Points on a hilly landscape, in no order, each with its height.
From any point a ball rolls to the lowest of the 3 points nearest to it. It stops when none of these is lower. Distance is the straight distance between rows; heights are no part of it.
dud: [143 137 166  94 179  66 141 133 114  76  94 127 107 143 127 140]  height 3.09
Kuz: [142 141 146 128 123 107 116 117 104 146 161 159 132 130 131 145]  height 3.96
regil: [142 207 131 165 168  39 141 103 119  75  59 137  94 133 146 133]  height 5.58
Gezo: [121  87 139  96 139  88  91 149 148 114 119 149 154 107 128 118]  height 3.25
Tubed: [127  73 119  60 179 113  79 177 174  98 130 135 137 102 141 110]  height 2.60
mes: [125  83 116  90 129 102  88 167 169 121 118 142 160 108 127 103]  height 3.14
mef: [139 160 158 110 163  55 144 126 110  78  87 128 105 153 129 135]  height 4.04
fibu: [116 148 150 143 124 170 147 106  78 152 139 158 100 127 138 152]  height 2.78
lomuz: [147  78  92  86 117 123 120 193 189 137 123 112 172 125 113  94]  height 4.41
Giso: [100 145 135 198  59 172 163  73  98 165 108 127 147 113  89 122]  height 2.46
feme: [149  94  93 102 105 120 108 172 183 141 134 127 169 123 121  98]  height 3.81
Zusa: [ 98 175 153 185  51 166 179  76  77 165 105 148 134 126  99 130]  height 1.13
tuz: [119  74 130  77 161 105  84 164 165  99 117 137 147 101 134 109]  height 2.97
zaf: [132 111 169  93 169  68 127 133 116  88 111 134 125 128 122 135]  height 1.81
mepe: [160 107  76 123 107 164 125 160 181 159 167  99 151 137 118 112]  height 4.72
Vir: [ 89 148 162 160  97 174 170  98  70 151 107 156 108 123 119 145]  height 2.72
deber: [133 122 108 149 121 163 107 123 143 159 164 143 128 114 132 126]  height 2.06
pilor: [149 113  82 135 114 173 116 142 171 157 164 113 141 127 128 115]  height 4.75
kinim: [ 92 130 151 168 105 181 156  95  87 156 114 147 121 109 117 138]  height 3.30
Pado: [133 187 144 134 128 113 136 107  72 128 144 145  87 160 160 156]  height 3.06
mufu: [123 119 105 161 122 185 117 120 143 157 151 129 123 108 129 126]  height 3.37
lezi: [ 94 120 123 194  80 180 157  84 117 155 107 112 142 105  99 114]  height 3.59
fif: [124  93  92 121 123 211 157 138 164 153 155  37 145 144 102 127]  height 6.66
derin: [136 171 150 127 128 119 134 111  79 134 156 149 101 147 150 154]  height 0.76
Vunu: [136  90 163  78 205  83 103 140 140  79 126 125 118 107 137 136]  height 0.89
rim: [ 96 110  96 179  85 193 151 102 142 145 110  80 137 120 105 107]  height 2.07
Doz: [ 99 113 132 176 110 189 142 103 115 155 122 135 121  96 112 127]  height 3.88
nos: [145 173 155 123 129  89 129 117  84 126 149 148 116 154 143 151]  height 3.32
Sidu: [129  74 137  65 193 102  76 159 164  87 139 134 130  97 148 121]  height 1.92
Zased: [127  92 128 100 126  98  88 153 159 121 122 147 162 114 128 109]  height 3.22
Gevu: [ 98 107  93 168  96 199 150 112 146 145 119  76 135 122 108 108]  height 2.79
nudak: [107 155 156 145 117 163 153 110  70 142 130 154  93 132 141 153]  height 1.22
peb: [141 184 141 136 173  49 148 118 121  69  66 130  91 139 140 133]  height 4.97
Koga: [135 117 154 113 129  77 104 126 124 124 136 150 154 125 121 135]  height 4.24
Gesop: [130  67 114  55 165 127  89 191 175 106 124 130 143 102 136 102]  height 3.18
dilav: [165  98  81 112 104 142 122 170 189 152 156 104 170 138 116 107]  height 2.32
toka: [137 149 161 108 135  59 129 121 100 105 123 142 129 151 122 143]  height 4.42
neno: [130  99 167  90 175  81 112 136 124  90 116 135 133 117 125 134]  height 1.40
Kamub: [106 181 146 153 122 143 149  99  60 123 123 150  72 152 169 162]  height 3.31
Nud: [147  84  90 113 133 196 147 149 180 162 180  41 158 154 102 135]  height 6.45
nif: [143 201 133 144 135  87 133 100  78 110 133 138  84 165 161 154]  height 3.97
Buze: [140 121 127 130 116 113  96 127 135 149 158 157 152 119 130 130]  height 3.80
nelo: [ 80 176 165 164  79 160 173  91  60 134  93 154  97 140 140 144]  height 2.08
tasa: [151 110  86 124 107 141 104 159 178 153 155 122 155 126 124 106]  height 4.45
ven: [145 221 123 170 146  51 130  94  94 100 102 137  87 152 158 145]  height 4.74
Gagam: [122 107  85 149 115 200 136 132 159 149 144  85 129 126 121 112]  height 4.09
Dez: [156 103  77 123 120 188 137 154 179 160 170  79 144 144 119 116]  height 5.80
tud: [143 188 144 127 137  57 139 116  95  93 113 137 105 163 138 139]  height 4.66

Call two points neighbours if one is among the 3 nearest of the other. Go from one point of each pair to the other, from neighbour to neighbour, staying as low as possible. Name the highest point that can't be avoided.
derin / rim -> lezi
Vunu / Zusa -> Koga
deber / rim -> Doz
derin / Zusa -> Kamub
dilav / deber -> lomuz
nudak / Zusa -> nelo

Where does a ball stop that starts at each point below?
pilor -> dilav
Doz -> nudak
Dez -> dilav
fif -> rim
